Points on a hilly landscape, in no order, each with its height.
From any point a climber steps to the highest of the 2 points nearest to it. It stops when none of these is higher. Distance is the straight distance between rows; heights are no part of it.
k839: -16	-26	-6	20	21	-17	6	-5	-30	-30	9	-19	-16	-1	-13	19	2	-4	19	1	28	43	-18	17	25	-13	12	8	-12	24	-12	15  (h 102)
k442: -4	-2	1	31	12	-1	-10	-11	-11	17	8	-2	4	8	3	6	2	16	-33	-37	-9	-3	0	-1	-19	18	10	-4	-13	-11	-21	-5  (h 412)
k677: -24	-12	19	20	12	-34	-3	20	-31	4	4	-14	-4	9	-2	21	-11	6	-2	-11	-12	20	-33	0	5	-4	14	28	-20	0	-11	4  (h 526)
k34: -15	-25	3	20	-5	-46	5	-11	19	-9	19	-21	-29	-3	-1	22	-20	-18	11	14	-1	9	-14	3	2	-45	-7	-2	10	4	0	-8  (h 234)
k271: 21	-3	-8	5	-19	-7	-12	-15	3	23	9	18	-16	2	2	-13	-11	-13	5	21	14	-6	38	0	-7	-12	-21	-17	0	5	4	-9  (h 395)
k742: 6	14	5	-30	6	21	2	17	-26	-13	3	3	7	2	6	0	-46	9	19	7	21	6	-29	2	14	11	13	32	6	-1	3	-3  (h 503)
k311: -9	-8	-18	12	14	12	24	-14	41	1	-5	20	26	-19	0	7	-8	8	-7	-2	9	15	2	-14	6	-8	6	-2	24	24	23	-3  (h 228)
k952: -26	-15	-6	-10	-9	5	10	-20	-21	5	34	29	-6	4	10	-4	-5	-1	17	1	26	23	0	-17	3	-33	-3	5	-6	34	-1	-12  (h 383)
k304: -13	-1	19	1	1	-26	-23	19	-19	8	-11	-16	15	17	-3	11	-5	-4	-19	-9	-16	-7	-23	4	-9	-17	-4	19	-18	6	-11	-6  (h 483)
k287: 10	-8	-13	11	-29	-8	-9	-33	30	32	-1	19	-23	-16	13	8	1	2	25	9	3	-14	18	-25	-10	-14	-8	-25	10	-9	10	-14  (h 451)
k227: -10	-16	-21	16	-4	-13	12	12	-8	8	-8	-3	-13	-15	18	15	7	12	8	-10	-28	32	-3	-27	-11	17	25	-1	37	-11	4	0  (h 153)
k639: -10	7	-18	-22	-5	6	14	-10	-11	38	-11	3	4	-1	9	-24	19	2	34	13	16	-22	-1	-32	-19	-16	-19	-12	-21	10	-12	-20  (h 289)
k547: -14	11	7	9	26	1	11	22	-23	1	-3	2	23	16	-21	-23	49	6	-28	-17	-18	5	22	14	-13	9	-5	0	-13	8	-2	24  (h 403)
k349: -24	7	-8	33	17	8	22	-2	-17	7	40	11	-15	-15	15	-11	-25	-5	-8	-27	3	22	-16	3	-1	3	-2	-8	2	-14	-16	-10  (h 512)
k101: 5	-19	-26	-5	-19	10	13	-1	-31	-2	43	-12	-32	1	7	-26	2	14	-5	5	-22	6	19	-9	-21	-3	-8	1	24	0	-5	-12  (h 245)
k901: 10	1	-11	-13	-4	-7	-9	-10	14	6	-21	-13	5	-6	-14	-27	45	-23	2	27	-4	-18	27	12	-2	-20	-31	-32	-12	0	8	7  (h 508)
k785: 12	11	-5	11	10	35	10	-25	-19	-4	23	7	23	-23	5	-14	-6	7	-40	3	5	5	18	10	4	44	-1	17	0	8	12	-4  (h 650)
k111: -5	1	2	-5	15	-36	-24	5	23	-8	-22	-9	4	24	-12	33	2	-16	53	10	4	-16	13	3	2	-30	-9	0	11	25	-5	1  (h 39)
k641: 17	-6	0	7	-33	6	4	-40	38	18	16	10	-18	-9	7	-5	-6	11	-14	-5	10	-29	-1	-12	-2	-9	-5	-16	-19	-21	4	-12  (h 523)
k516: -17	15	9	-18	-17	14	-15	-6	27	8	-13	4	33	-5	-4	-7	19	-8	-1	-2	-11	-47	-19	4	-3	-49	-35	-22	-9	21	5	-14  (h 73)
k417: -5	13	-9	-17	3	4	5	10	1	19	-15	-6	-3	10	5	5	14	3	34	0	-1	-43	-13	-20	-21	-20	-16	-8	-7	-4	-23	-14  (h 303)
k908: -13	0	-1	-2	17	-15	15	24	12	-17	-32	-30	-2	9	-12	-25	11	24	-17	-24	-16	-10	-24	4	7	3	-1	-15	-18	-21	-12	14  (h 129)
k935: 10	-22	-7	-36	-31	-11	-28	-6	5	6	-7	6	8	8	-1	-19	-21	0	-9	1	-2	22	2	-1	10	-23	6	9	7	4	26	-12  (h 162)
k123: -5	13	-6	-1	29	-5	7	29	10	-14	-37	-7	11	-13	6	18	5	-14	27	13	-11	9	2	12	5	15	-6	-6	32	-1	11	13  (h 70)
k392: 30	-2	-13	7	6	18	-19	-14	-2	-6	-23	-11	0	-12	1	23	20	-5	12	8	6	-3	13	-1	1	35	13	-14	7	-15	-9	8  (h 45)
k883: 7	13	19	-14	3	27	7	14	-27	-22	10	14	5	1	-1	-4	-5	5	-5	-13	-1	2	-20	17	17	26	13	21	-5	-6	-3	3  (h 602)
k777: -5	-3	4	10	35	-34	31	15	0	1	11	-18	6	39	-14	9	-29	28	-10	0	17	0	13	-8	-11	4	3	18	-6	19	-13	6  (h 174)
k291: -7	19	8	20	1	12	13	6	-11	7	37	34	-17	-20	19	-22	-22	-22	-8	-15	-4	20	-1	23	8	15	-7	-9	7	-25	4	-4  (h 623)
k585: -20	-16	-9	40	7	-21	17	-34	8	32	24	10	-20	-15	8	-3	4	-2	-17	-1	4	18	18	-17	-17	-22	-6	-17	-3	6	-1	-6  (h 278)
k42: 15	-6	-6	-10	-11	3	-34	-12	33	-22	-9	-11	8	-14	-8	11	-12	-21	5	13	-12	-13	7	22	14	-28	-11	-9	30	14	19	-7  (h 154)
k823: 0	16	-5	22	23	23	7	13	16	-6	-13	-18	23	-20	4	-9	-8	4	-32	-19	-22	-13	-9	14	-3	23	-6	-29	9	-23	-11	3  (h 211)
k849: -19	-14	-8	-20	-11	-4	12	-2	-3	-8	-2	-16	-1	-20	11	-2	-3	-2	20	23	-3	9	-33	-16	1	-28	-7	10	4	7	10	-13  (h 206)
k270: 16	13	29	7	0	-16	-3	20	25	-20	-14	20	-12	-3	-7	8	-4	-10	-8	-1	-19	2	8	32	19	18	5	-4	16	-23	21	20  (h 197)
k827: 2	9	-9	-30	3	10	-3	18	19	-4	3	5	11	22	5	21	-40	9	54	5	21	-21	-12	-3	-3	-20	5	14	25	21	-3	-9  (h 408)
k581: 17	20	13	-7	26	2	-11	20	-34	-7	0	-23	-7	12	-5	1	-23	-17	7	19	12	-20	-8	25	-2	11	-11	20	-16	-8	-23	1  (h 364)
k296: -30	-10	21	17	1	-36	16	21	-18	5	9	20	-14	13	2	1	-21	6	-14	-15	-7	45	-12	-4	13	-6	16	23	-1	0	11	11  (h 592)
k584: 7	32	39	18	-6	16	-1	5	15	8	5	35	14	11	-6	9	20	-7	-12	-17	-4	-37	10	13	-7	18	-9	-4	-19	-8	-6	6  (h 281)
k957: 6	-17	-15	-1	-5	22	30	5	0	-34	25	-22	-19	5	3	30	-11	32	22	-1	-11	-13	-17	-14	-11	11	20	6	31	4	-14	-6  (h 259)
k125: 23	8	-5	-18	-1	15	0	-4	10	-13	2	28	3	-3	-1	-14	-24	-9	4	14	29	18	31	20	26	13	4	-2	16	6	23	9  (h 317)
k402: 6	13	19	-4	-29	-3	-16	7	13	26	-4	41	4	10	7	-16	2	7	-17	-31	-7	9	15	-6	-1	24	17	-4	-3	-23	18	5  (h 221)
k293: 5	-11	-6	-28	-19	-14	-10	-5	1	24	-10	21	15	20	10	-6	-21	12	0	21	23	13	21	-26	-4	-11	1	17	8	21	28	-6  (h 142)
k958: 9	-4	-22	6	0	16	-20	5	-19	14	22	22	23	-5	-5	-30	-11	-13	-27	-13	-5	28	35	18	-6	3	-7	-13	22	14	5	-15  (h 382)
k127: -12	21	13	8	-2	-8	-7	24	7	17	-3	35	-7	10	9	23	14	-15	45	-6	-15	-20	14	1	-11	-8	-11	-2	25	6	3	-3  (h 103)
k413: -8	-5	16	2	5	-5	-15	-8	-2	3	20	32	23	15	-14	-3	-19	-13	-26	-10	17	6	10	24	10	-29	-13	17	-10	32	10	-7  (h 498)
k254: 25	18	31	8	4	-7	-8	-6	-14	10	-8	-2	0	3	1	10	3	2	-26	18	3	-5	13	3	-4	44	3	26	-23	-18	10	12  (h 477)
k264: 21	6	-8	-14	-3	26	4	-20	-17	12	0	-10	1	-4	15	0	-10	25	3	6	11	-18	-3	-31	-14	33	8	26	-5	-12	-1	-17  (h 65)
k620: -11	-24	-21	-11	11	-16	-18	8	2	-19	-23	-47	7	15	-16	17	17	5	17	-5	-11	-9	-9	0	-10	-27	11	-20	6	23	-29	-2  (h 74)
k67: 8	3	-11	5	-11	15	4	-13	-17	9	21	14	-14	-31	27	-17	-31	-2	-11	4	7	40	3	-1	17	27	11	1	15	-19	20	-4  (h 490)
k483: 21	-23	0	8	-10	-15	-17	-16	1	1	16	-4	-16	11	-5	20	-20	4	-14	8	-2	0	26	4	-7	-7	5	7	14	4	-1	-5  (h 340)
k549: 23	13	22	3	9	4	-22	-5	-16	5	-8	-18	1	0	0	14	-15	-11	-13	11	13	-22	-17	11	5	24	-1	17	-34	-18	-13	-1  (h 416)
k834: -6	-33	-2	27	5	-47	8	-9	20	-13	6	-22	-21	0	-10	40	-7	-7	11	27	0	25	10	-14	-3	-19	11	11	24	22	11	9  (h 267)
k917: 14	-3	14	7	-4	-2	-3	12	1	-22	0	-18	-15	9	-8	7	14	5	-26	5	-35	-27	6	20	-9	-4	-8	-7	7	-12	-10	13  (h 271)
k697: 10	-5	14	11	-2	-5	-5	1	2	2	9	2	4	16	-9	25	6	4	-13	13	-11	-38	19	10	-24	-17	-20	8	8	16	-6	-4  (h 301)
k611: -21	5	-6	21	12	8	11	2	0	13	24	8	6	4	8	9	-22	10	-4	-32	2	-11	-21	-8	-12	-6	-2	-2	-1	-2	-21	-15  (h 455)
k345: 1	-21	-4	-7	-18	-3	-21	-4	3	-24	-16	-48	11	-12	-1	21	-19	16	-19	7	-30	-9	-32	-7	-4	-23	10	0	23	6	-2	-13  (h 193)
k408: -24	-5	12	-10	-16	-14	11	2	24	10	3	15	6	13	-8	-33	8	5	-31	-26	-11	-4	-16	0	5	-34	-15	-6	-19	-1	7	2  (h 100)
k539: 13	0	-5	24	0	-3	-29	-22	-23	18	18	15	-15	0	0	-4	11	-23	-5	-5	17	20	36	11	-9	12	3	-22	-12	-4	-15	-1  (h 344)
k269: 4	28	18	-21	-12	12	6	5	-2	22	4	33	3	29	-13	-24	4	-8	10	12	23	-34	15	1	2	-10	-26	13	-34	16	0	-1  (h 426)
k804: 18	23	-12	-15	0	9	-20	11	-19	40	-33	9	9	3	16	-15	2	-10	27	10	21	-1	16	-21	-12	35	2	-2	-10	-17	-2	-7  (h 565)
k665: -9	-7	-8	13	39	-13	21	22	-10	-17	6	-21	8	23	-10	17	-36	13	14	-8	25	14	-3	2	6	16	15	13	1	22	-25	6  (h 155)
k915: 14	11	13	-24	-15	15	0	14	-10	-23	2	17	-22	23	-18	-34	16	0	3	-24	14	14	12	8	11	32	24	-10	-24	-31	-14	19  (h 241)
k17: -2	4	-5	-5	1	14	-1	19	17	-4	4	10	21	11	-1	46	-23	15	34	2	-7	-12	-11	-13	-19	-6	14	13	39	25	6	-5  (h 384)
k230: 18	18	11	-6	-5	0	0	31	15	-14	-4	28	-19	-1	7	0	-21	1	15	-17	-9	4	-3	18	12	23	20	-4	26	-37	9	11  (h 163)
k745: -3	6	-3	-2	20	-3	14	14	-22	1	13	-23	-24	23	2	6	-6	0	27	8	11	-28	-2	-5	-15	-3	-10	4	-13	3	-35	-4  (h 325)
k984: 17	-10	7	-15	-27	14	10	-19	-2	-31	-1	-10	-18	-10	-6	-19	29	17	-17	-2	-6	14	-6	4	30	25	22	4	-15	-23	17	24  (h 137)
k37: 15	1	2	-9	-11	32	-1	-24	-5	-6	25	-5	16	-6	-5	-31	-9	17	-48	-4	-1	-12	4	8	0	19	-9	18	-14	-1	13	-9  (h 769)
k700: -2	16	-1	31	8	-7	-10	4	33	14	-19	27	-6	-8	6	24	22	-16	35	-6	-17	-17	25	0	-5	4	-10	-25	29	-1	7	2  (h 93)
k117: 5	-6	0	-11	-5	7	34	-5	-3	-31	9	-13	-27	-9	-6	-39	-3	17	-21	6	6	19	-6	9	30	17	-1	2	-12	-23	13	22  (h 119)
k838: -14	11	-6	-9	23	-20	3	-2	24	12	-25	-3	10	2	-9	-27	13	-27	12	9	23	-4	12	12	8	-23	-35	-29	-20	4	3	0  (h 585)
k618: 1	20	32	-3	-33	5	4	9	37	10	0	41	-7	13	-3	-14	25	2	-13	-26	-15	-22	7	-1	-2	13	0	-11	-12	-29	13	10  (h 248)
k926: -19	-24	-13	2	23	-13	-3	19	-15	-29	-16	-30	15	2	-17	15	11	-5	13	0	-6	22	-14	15	12	-18	7	2	4	34	-13	10  (h 86)
k312: -5	14	-1	17	3	8	-12	-32	23	27	-7	18	4	-15	9	13	35	-24	23	-15	17	-17	-1	0	4	-3	-8	-29	-29	-4	-13	-3  (h 343)
k294: 5	-3	-1	16	24	-1	2	-25	1	6	-16	-19	18	13	-10	14	12	33	-27	-19	12	-18	-6	-19	-8	27	14	9	-33	-3	-20	5  (h 377)
k800: -3	-14	10	-20	-35	12	1	-25	1	-4	4	9	-12	-9	6	-7	24	11	-11	-12	-2	10	-28	-17	21	3	19	11	-22	-16	12	4  (h 156)
k826: 16	17	-4	-41	-23	19	-4	31	-12	-4	3	13	-19	27	-6	-53	-6	1	12	-2	5	-3	15	-3	-5	9	-1	-11	-3	-29	-11	0  (h 235)
k228: 0	7	-1	-4	21	9	21	7	30	-17	-13	26	24	-10	-4	-5	-20	-8	-13	6	11	26	14	19	30	8	3	1	24	14	28	16  (h 266)
k58: -17	1	6	-13	7	-37	-15	21	-1	-12	-22	-15	-24	14	2	19	11	-25	50	6	-6	-2	-18	5	8	-24	-2	0	4	4	-9	4  (h 50)
k255: -23	4	-5	-2	-5	-8	3	14	-20	27	-15	24	-7	-11	30	-2	11	-1	16	-15	-8	35	-10	-29	0	16	17	-2	7	-19	10	-1  (h 141)
k486: 2	-15	3	-4	-20	-14	-9	-17	-29	8	6	-23	-27	-7	9	-7	11	6	-6	-3	-7	4	-24	-15	1	3	8	14	-25	-27	-10	-2  (h 176)
k914: -5	-7	19	26	-19	-23	-18	-20	25	18	-13	-10	-5	-16	9	37	-18	4	-13	-9	-18	-15	-37	-18	-2	-13	10	6	-3	-19	5	-12  (h 247)
k170: -13	-31	-14	-8	-16	-17	12	-10	-29	-11	-3	-44	-20	-25	6	-5	24	7	16	15	-16	13	-33	-24	-1	-17	7	2	-9	-9	-8	-6  (h 192)
k279: -6	-10	-4	-5	9	3	52	-11	-11	-20	16	-19	-24	-3	3	-17	-6	33	-8	13	11	8	0	-19	5	16	0	19	0	-1	6	9  (h 101)
k522: 20	-1	6	-2	-24	18	-6	-29	23	7	19	12	17	-2	0	-6	-27	12	-41	-6	3	-24	-4	4	1	-11	-10	4	-7	-4	14	-17  (h 630)
k202: -10	25	3	-9	-21	23	-1	10	-25	32	5	40	-12	-13	30	-10	17	-24	38	5	5	9	-6	-15	-1	8	-3	0	0	-14	10	-9  (h 127)
k864: 7	-32	-13	40	9	-30	-1	-13	-6	-4	23	-14	-26	10	-13	30	-3	10	-11	1	-1	23	32	1	-14	-4	22	-4	14	17	-15	7  (h 299)
k836: 16	14	-22	-19	2	34	-11	-16	5	1	-27	-14	13	-29	7	0	33	-19	25	13	11	-6	2	1	9	20	4	-21	-9	-11	-4	0  (h 34)
k874: 6	8	-15	-10	-29	33	7	-1	5	9	11	19	9	-33	24	-17	3	-9	-8	3	-16	12	-3	0	3	13	3	-9	24	-14	30	-7  (h 420)
k510: 21	8	-4	7	0	19	-31	-32	-43	16	20	-2	-6	2	2	-15	8	-11	-12	-4	26	13	21	4	-4	36	15	9	-29	-7	-18	-5  (h 310)
k83: -3	31	30	-10	-1	15	2	-1	10	18	-7	34	19	-7	14	16	-9	0	9	6	16	-24	-29	-7	6	4	-6	25	-20	-7	16	-2  (h 525)
k186: -15	-17	-8	26	-3	-8	20	14	20	-15	-10	-4	-12	-11	-1	3	-2	18	-4	-35	-25	28	-22	-3	18	3	26	-7	14	-10	1	9  (h 169)
k455: -21	-15	-16	3	21	4	37	16	-37	-21	25	-10	-6	8	-7	-11	28	10	0	3	-10	29	13	7	-6	-1	-1	8	18	24	-1	16  (h 342)
k987: -2	27	10	2	0	11	10	24	-22	27	0	48	-2	-2	20	4	10	-16	27	13	-2	0	17	-5	-10	6	-21	8	13	7	15	-2  (h 116)
k145: -15	-8	2	2	5	-29	-2	-4	6	-4	-12	18	-3	1	-5	-23	-5	-8	-21	-17	20	57	15	11	33	5	21	-8	-14	4	15	22  (h 588)
k828: -13	-2	25	4	7	-25	23	0	-10	-10	5	23	-11	9	-3	-11	1	20	-30	3	15	45	11	2	27	12	14	21	-14	3	26	31  (h 710)
k878: 6	-11	-5	24	0	-2	5	-6	10	-6	-16	-12	8	-42	2	-1	10	-5	-40	9	-24	32	-2	4	18	23	13	-2	12	-17	26	10  (h 213)
k936: 18	16	26	-16	-13	-2	4	-4	25	-8	-5	37	-19	6	8	10	-24	-5	23	23	25	-7	9	8	21	2	-3	12	10	-8	32	14  (h 392)
k418: 4	-8	-3	0	9	28	8	-12	-48	-21	34	-15	-10	-11	1	9	11	0	0	20	-2	-5	-7	3	-4	3	-15	28	-2	12	-10	-6  (h 306)
k59: 7	-12	-12	8	-1	-1	-29	-4	-13	4	-32	-26	19	-12	2	13	34	1	-18	-3	-22	3	6	-5	-11	17	13	-4	3	-4	-4	4  (h 57)
k405: 9	-8	5	2	14	-24	3	-4	20	-9	-25	-34	2	-2	-5	35	-17	11	12	23	9	-21	-17	-17	-2	-3	1	9	-2	-1	-9	2  (h 410)
k675: 14	6	1	-10	-8	28	-26	-14	-36	-17	17	0	-12	6	-15	-21	25	-17	-2	-13	18	19	6	18	13	25	21	-1	-36	-14	-27	8  (h 277)
k208: -9	-23	-17	19	-6	-1	-1	8	5	-22	-12	-16	-3	-43	1	7	6	-2	-5	-4	-28	41	-36	7	29	-10	18	-6	18	-7	12	4  (h 189)
k561: -18	-10	-8	-6	-9	12	-7	-12	30	-8	1	-7	29	-5	-9	-26	6	1	-35	-25	-8	-17	-27	7	4	-43	-15	-23	-14	13	-2	-8  (h 87)
k766: 29	-7	22	-10	-3	-6	-17	-11	-25	-27	24	7	-5	20	-31	-18	-12	6	-35	-4	10	19	22	37	12	12	16	14	-17	2	-1	14  (h 296)
k84: -5	22	3	-23	12	13	-4	30	-6	6	-1	16	6	27	0	-2	-40	7	35	-15	25	-18	-17	-2	-5	-5	9	15	0	3	-15	-10  (h 443)
k282: -9	-5	-3	-12	16	2	15	21	-37	-13	9	-27	-1	23	-18	-20	36	12	-15	6	-15	0	17	4	-18	-1	-9	16	-3	13	-10	16  (h 374)
k235: 19	10	-27	-19	6	14	7	2	-16	13	-1	-22	4	-11	20	-24	-37	9	3	24	12	-8	0	-17	-9	20	-13	9	11	-15	0	-16  (h 76)
k491: -3	15	2	-26	-13	39	-24	11	-18	7	-4	21	32	-2	8	4	16	0	4	-24	-10	0	-22	-1	3	11	22	18	-7	2	9	-7  (h 511)
k550: 6	-21	-10	1	0	6	26	20	14	-34	19	-21	-3	27	-18	23	-15	34	-2	-11	-16	-15	2	-1	-10	-1	16	1	36	20	-19	3  (h 239)
k426: 4	-5	-5	-22	-36	-4	-16	10	-14	21	6	6	-34	18	-3	-43	20	0	9	-9	-13	-4	18	-15	-19	-7	-4	-19	-10	-26	-12	-6  (h 258)
k327: -17	-1	-2	9	27	-33	3	2	26	16	-3	3	6	30	-16	-10	-12	-2	-4	-13	16	-7	15	8	-7	-33	-22	-18	-17	18	-15	1  (h 698)
k251: 16	-10	-10	3	-7	28	6	-4	-36	-20	46	-8	-18	-9	0	-24	4	-10	-11	7	-15	1	17	26	-5	5	-14	2	19	-4	-4	-5  (h 270)
k788: -1	10	-14	-17	0	25	-20	0	7	-4	0	14	15	-1	-5	-28	2	-21	3	-25	15	8	-1	21	14	0	0	-23	-12	-1	-6	-6  (h 405)
k519: -13	-22	-20	1	10	1	5	-8	3	-1	-23	-32	18	-10	-3	14	44	8	4	1	-23	-9	-4	-17	-18	-19	2	-22	13	17	-16	-5  (h 66)
k621: 0	21	-11	-30	-22	46	-5	15	6	6	-2	41	20	5	2	-27	25	-3	19	-21	2	-6	10	-1	4	12	10	-15	2	1	4	-1  (h 461)
k556: 13	-6	-23	-10	-30	22	-17	7	-16	10	9	5	15	-13	7	-35	14	-9	-25	2	-33	16	24	5	-13	5	-6	-12	26	-8	18	-12  (h 380)
k380: 6	11	3	6	8	6	-12	20	15	-11	-15	-1	-13	1	3	8	-18	3	18	-34	3	-11	-20	13	13	23	19	-13	4	-35	-19	5  (h 160)
k435: -3	-29	9	19	-12	-9	-5	-11	5	-17	10	-22	2	-9	-2	41	-28	24	-22	0	-13	3	-39	-15	-1	-11	13	26	2	8	1	-11  (h 214)
k476: 16	8	9	3	20	-10	-1	9	8	-7	-10	-21	13	-8	-6	-11	-32	-13	-34	25	1	1	4	29	9	1	-23	4	-2	-9	14	4  (h 104)
k436: 11	7	17	-7	-7	-20	-50	25	-8	10	-13	-2	-4	24	-11	2	7	-10	-4	-26	-22	-6	6	13	-8	2	13	-3	-6	-16	-16	-2  (h 434)
k735: 12	30	25	-1	-10	32	-50	5	-1	-1	-16	11	23	8	-7	20	29	-19	-4	-17	-5	-35	-1	18	-10	14	3	-8	-14	2	-18	-1  (h 319)
k763: 2	-18	-26	-3	3	-7	23	-15	-14	2	11	-48	-6	-21	8	-27	-23	23	-17	21	-3	13	-2	-23	-10	12	-6	15	10	-9	10	-15  (h 88)
k622: -12	-14	-24	12	1	-12	9	18	-41	10	33	-33	-20	5	9	-7	-6	12	6	-12	-27	8	-5	-18	-25	8	7	1	15	-4	-29	-13  (h 227)
k603: -15	26	14	-12	14	-4	-3	40	-8	-6	-39	-10	3	-4	11	16	15	-18	36	12	-21	-17	-26	11	4	2	-16	1	12	-6	0	9  (h 61)
k469: 9	9	11	27	6	1	7	-7	15	-3	-21	-22	-5	-36	9	14	7	-2	-27	8	-22	-6	-20	7	10	25	5	-8	-4	-31	7	10  (h 238)
k879: -10	-5	-9	9	5	-15	32	-5	16	19	-8	7	6	-10	3	5	4	-4	10	40	1	-1	26	-21	-18	-21	-31	-1	17	25	22	-5  (h 240)
k734: -12	1	12	4	10	-10	-15	-14	22	12	-3	33	22	16	-9	17	-12	-9	9	-12	24	-8	8	3	6	-24	-10	8	-7	30	5	-4  (h 579)
k819: -2	14	-22	17	29	1	11	15	33	6	-33	-1	9	-21	8	2	11	-10	18	-1	-14	-10	18	0	-5	10	-11	-34	30	-4	2	4  (h 80)
k649: 9	-23	-17	3	-10	-14	-13	-4	24	-19	-18	-38	-8	-23	-1	17	-5	-3	-8	22	-30	-7	1	0	-3	-23	-2	-16	36	4	6	-9  (h 177)
k243: -19	-5	5	38	7	-12	8	-26	9	23	6	2	-23	-19	7	18	38	-14	1	-11	-3	0	-8	-6	-6	-12	0	-22	-21	-8	-16	0  (h 309)
k593: 9	11	21	-5	7	-10	6	0	22	1	-16	11	-9	-5	12	31	-21	-1	24	20	16	-9	-16	-8	11	6	1	16	2	-13	17	5  (h 458)
k692: 7	12	17	-17	-26	-3	-25	2	12	9	-17	-4	25	-2	-13	-27	50	-25	-22	20	-14	-10	16	17	-1	-7	-21	-12	-32	-1	17	12  (h 462)
k141: 14	0	-13	-6	15	6	12	-7	-23	3	10	-22	-21	2	9	19	-20	-6	46	35	33	-12	5	-11	-10	8	-6	5	1	1	-27	-10  (h 300)
k64: -1	-10	-2	-16	-11	-19	16	-4	-13	15	4	-11	-10	-12	10	-10	4	-8	14	55	-7	-8	3	-17	-13	-30	-33	6	5	9	15	-15  (h 223)
k318: -5	15	3	4	-12	16	-10	-30	39	0	3	34	6	-8	0	-2	16	-25	19	-22	27	1	1	15	29	-2	1	-24	-17	0	8	2  (h 400)
k99: -13	16	-2	-26	-14	3	-30	3	29	18	-33	-8	34	-16	6	-13	0	-17	14	6	1	-26	-28	-2	7	-37	-20	-16	-8	3	14	-17  (h 64)
k378: 10	15	22	-17	6	12	11	-1	-21	-4	20	8	-9	28	-19	-31	3	-1	-16	12	23	-21	17	15	-1	3	-23	17	-35	3	-10	9  (h 381)
k309: 1	39	13	-25	-11	43	9	-1	-9	21	3	20	21	6	5	-19	13	-3	-3	10	19	-34	-10	-9	0	17	-13	23	-38	-3	6	-7  (h 468)
k4: 5	-35	-12	-17	-16	-15	9	10	34	-33	-1	-19	-7	18	-16	9	-27	26	-2	-8	-8	4	-9	-3	12	-22	22	5	24	10	11	2  (h 215)
k778: 27	12	18	-7	13	-2	-22	-3	-25	-9	15	-2	13	18	-26	-20	-6	-15	-33	15	24	1	33	36	2	10	-10	13	-31	6	2	10  (h 338)
k647: -26	-12	-15	17	19	-5	37	-3	11	-12	20	-26	15	-5	-4	40	-6	7	37	21	3	-4	-22	-29	-30	-13	1	-5	15	32	-18	-14  (h 345)
k438: 5	11	-7	-16	-13	20	-40	27	-3	-3	-6	19	13	25	-8	5	-1	-2	22	-40	-12	-12	7	12	-15	-5	19	-10	14	2	-28	-11  (h 393)
k371: -12	-3	-9	27	21	-4	39	-5	23	6	-10	-2	18	-25	10	11	-25	21	-23	18	-7	8	-10	-31	-12	9	-1	16	21	5	21	-3  (h 205)
k604: -5	-8	-4	20	21	-25	26	7	-1	14	5	-8	12	11	4	20	-33	20	-23	20	-1	9	17	-25	-19	12	1	27	17	21	15	-2  (h 191)
k166: 13	17	14	-7	-16	26	-34	11	17	-18	0	20	19	6	-8	16	6	-1	-8	-25	-28	-31	7	25	-10	-5	6	-15	25	10	-5	-6  (h 358)
k615: -5	-1	7	25	14	-5	19	7	11	2	16	-2	8	6	4	60	-20	4	34	21	2	-21	-11	-18	-29	-9	-6	13	25	24	-8	-10  (h 363)
k767: 5	7	20	19	0	-21	-4	-26	-6	27	-7	20	4	-12	15	13	5	-13	-16	25	17	21	18	-5	5	21	-1	13	-19	-1	23	9  (h 545)
k316: 8	-7	-5	-4	11	-14	-18	0	32	-22	-24	-19	14	-10	-16	-6	-6	-26	-16	20	-2	10	11	34	24	-24	-17	-11	13	12	22	10  (h 132)
k931: -14	0	-14	-21	-21	-14	0	0	-23	38	-7	9	-16	6	12	-38	24	-2	19	3	2	8	8	-34	-12	-12	-9	-13	-20	-7	-3	-12  (h 275)
k236: -7	4	-8	6	14	-7	5	30	8	-18	-22	-41	-4	10	-2	5	-8	23	7	-31	-21	-17	-30	-1	0	10	11	-20	7	-20	-30	7  (h 140)
k886: -27	-12	8	-14	-3	-27	29	8	16	-11	-6	-13	-15	24	-12	-21	15	24	-12	-12	-9	-7	-20	-4	6	-33	-9	-2	-17	-6	-4	13  (h 115)
k674: 8	-4	32	-1	-14	-11	-1	15	17	-31	-3	7	-18	15	-16	6	9	9	-21	-12	-26	-12	-7	26	15	0	7	3	-2	-17	4	21  (h 237)
k97: -14	-21	-9	-2	9	-3	12	-9	-16	-15	16	12	-6	2	7	32	-8	-3	31	23	26	38	11	-17	-2	-9	10	18	16	40	6	0  (h 346)
k480: 5	-13	-12	17	17	27	15	-34	21	-23	1	4	13	-14	-3	27	-16	24	-12	-6	21	8	-6	-11	7	13	20	12	9	17	0	3  (h 200)
k868: -9	-8	2	3	20	-12	10	13	-21	-25	14	5	-22	14	-3	4	-20	-11	22	-13	18	23	-3	20	21	-3	10	-1	2	6	-18	10  (h 128)
k739: -4	6	-5	-16	4	45	12	-12	-36	-4	33	26	2	2	5	-13	8	-7	15	4	23	-2	0	3	2	-5	-12	14	-3	25	-13	-11  (h 341)
k706: 11	24	6	3	7	-4	-11	-13	-10	45	-22	18	14	-8	15	2	-2	-16	15	28	32	-7	14	-16	-4	22	-10	3	-27	-3	7	-7  (h 615)
k284: -12	-20	-16	4	-5	9	3	-11	-12	7	34	20	10	11	-7	-9	4	-6	-14	-9	-6	13	21	13	-9	-33	-14	-3	12	36	-1	-12  (h 430)
k335: -8	-3	17	-1	1	-17	-7	-21	27	-11	-7	15	-2	1	-14	-9	27	-21	-11	-7	20	20	14	24	32	-6	0	-7	-25	6	20	24  (h 492)
k391: -3	9	14	6	11	-10	-17	16	-13	5	-19	-16	29	0	-19	-13	55	-13	-43	7	-19	2	23	22	-12	6	-13	-5	-19	0	8	26  (h 429)
k70: -14	1	16	33	-10	-26	-11	-14	30	15	-8	5	-17	-26	11	23	18	-17	-5	-12	-24	-8	-20	-3	1	-20	-5	-20	-9	-19	3	-3  (h 280)
k591: 13	-7	-26	-11	-5	18	6	-8	-5	-6	5	-25	-17	-11	18	24	-13	9	47	12	6	-14	-18	-23	-18	2	9	-9	18	-10	-23	-15  (h 279)
k252: -5	-17	-5	-36	-14	-8	-3	3	27	-21	-5	6	-6	20	-5	-13	-27	8	14	-18	13	12	-17	-4	21	-29	11	0	6	3	9	0  (h 190)
k485: -19	-17	-17	14	18	-15	25	-25	-5	24	-1	-3	4	-12	3	-11	21	3	-7	19	11	17	21	-24	-16	-13	-13	-8	-9	18	6	-1  (h 257)
k65: 6	-18	-11	19	19	-14	14	-7	-7	-11	-18	-54	0	2	-8	22	-2	39	-8	8	-4	-4	-6	-22	-10	25	17	16	-6	0	-14	5  (h 379)
k870: 17	26	1	10	3	20	-21	17	6	-3	-3	6	15	-5	-2	-15	-22	2	-23	-36	-8	-9	2	17	-3	34	14	-27	1	-38	-17	-4  (h 187)

Where does a climber stop that starts at each point below?
k123 | k469
k763 | k883
k618 | k828
k915 | k37
k345 | k883
k455 | k327
k64 | k883
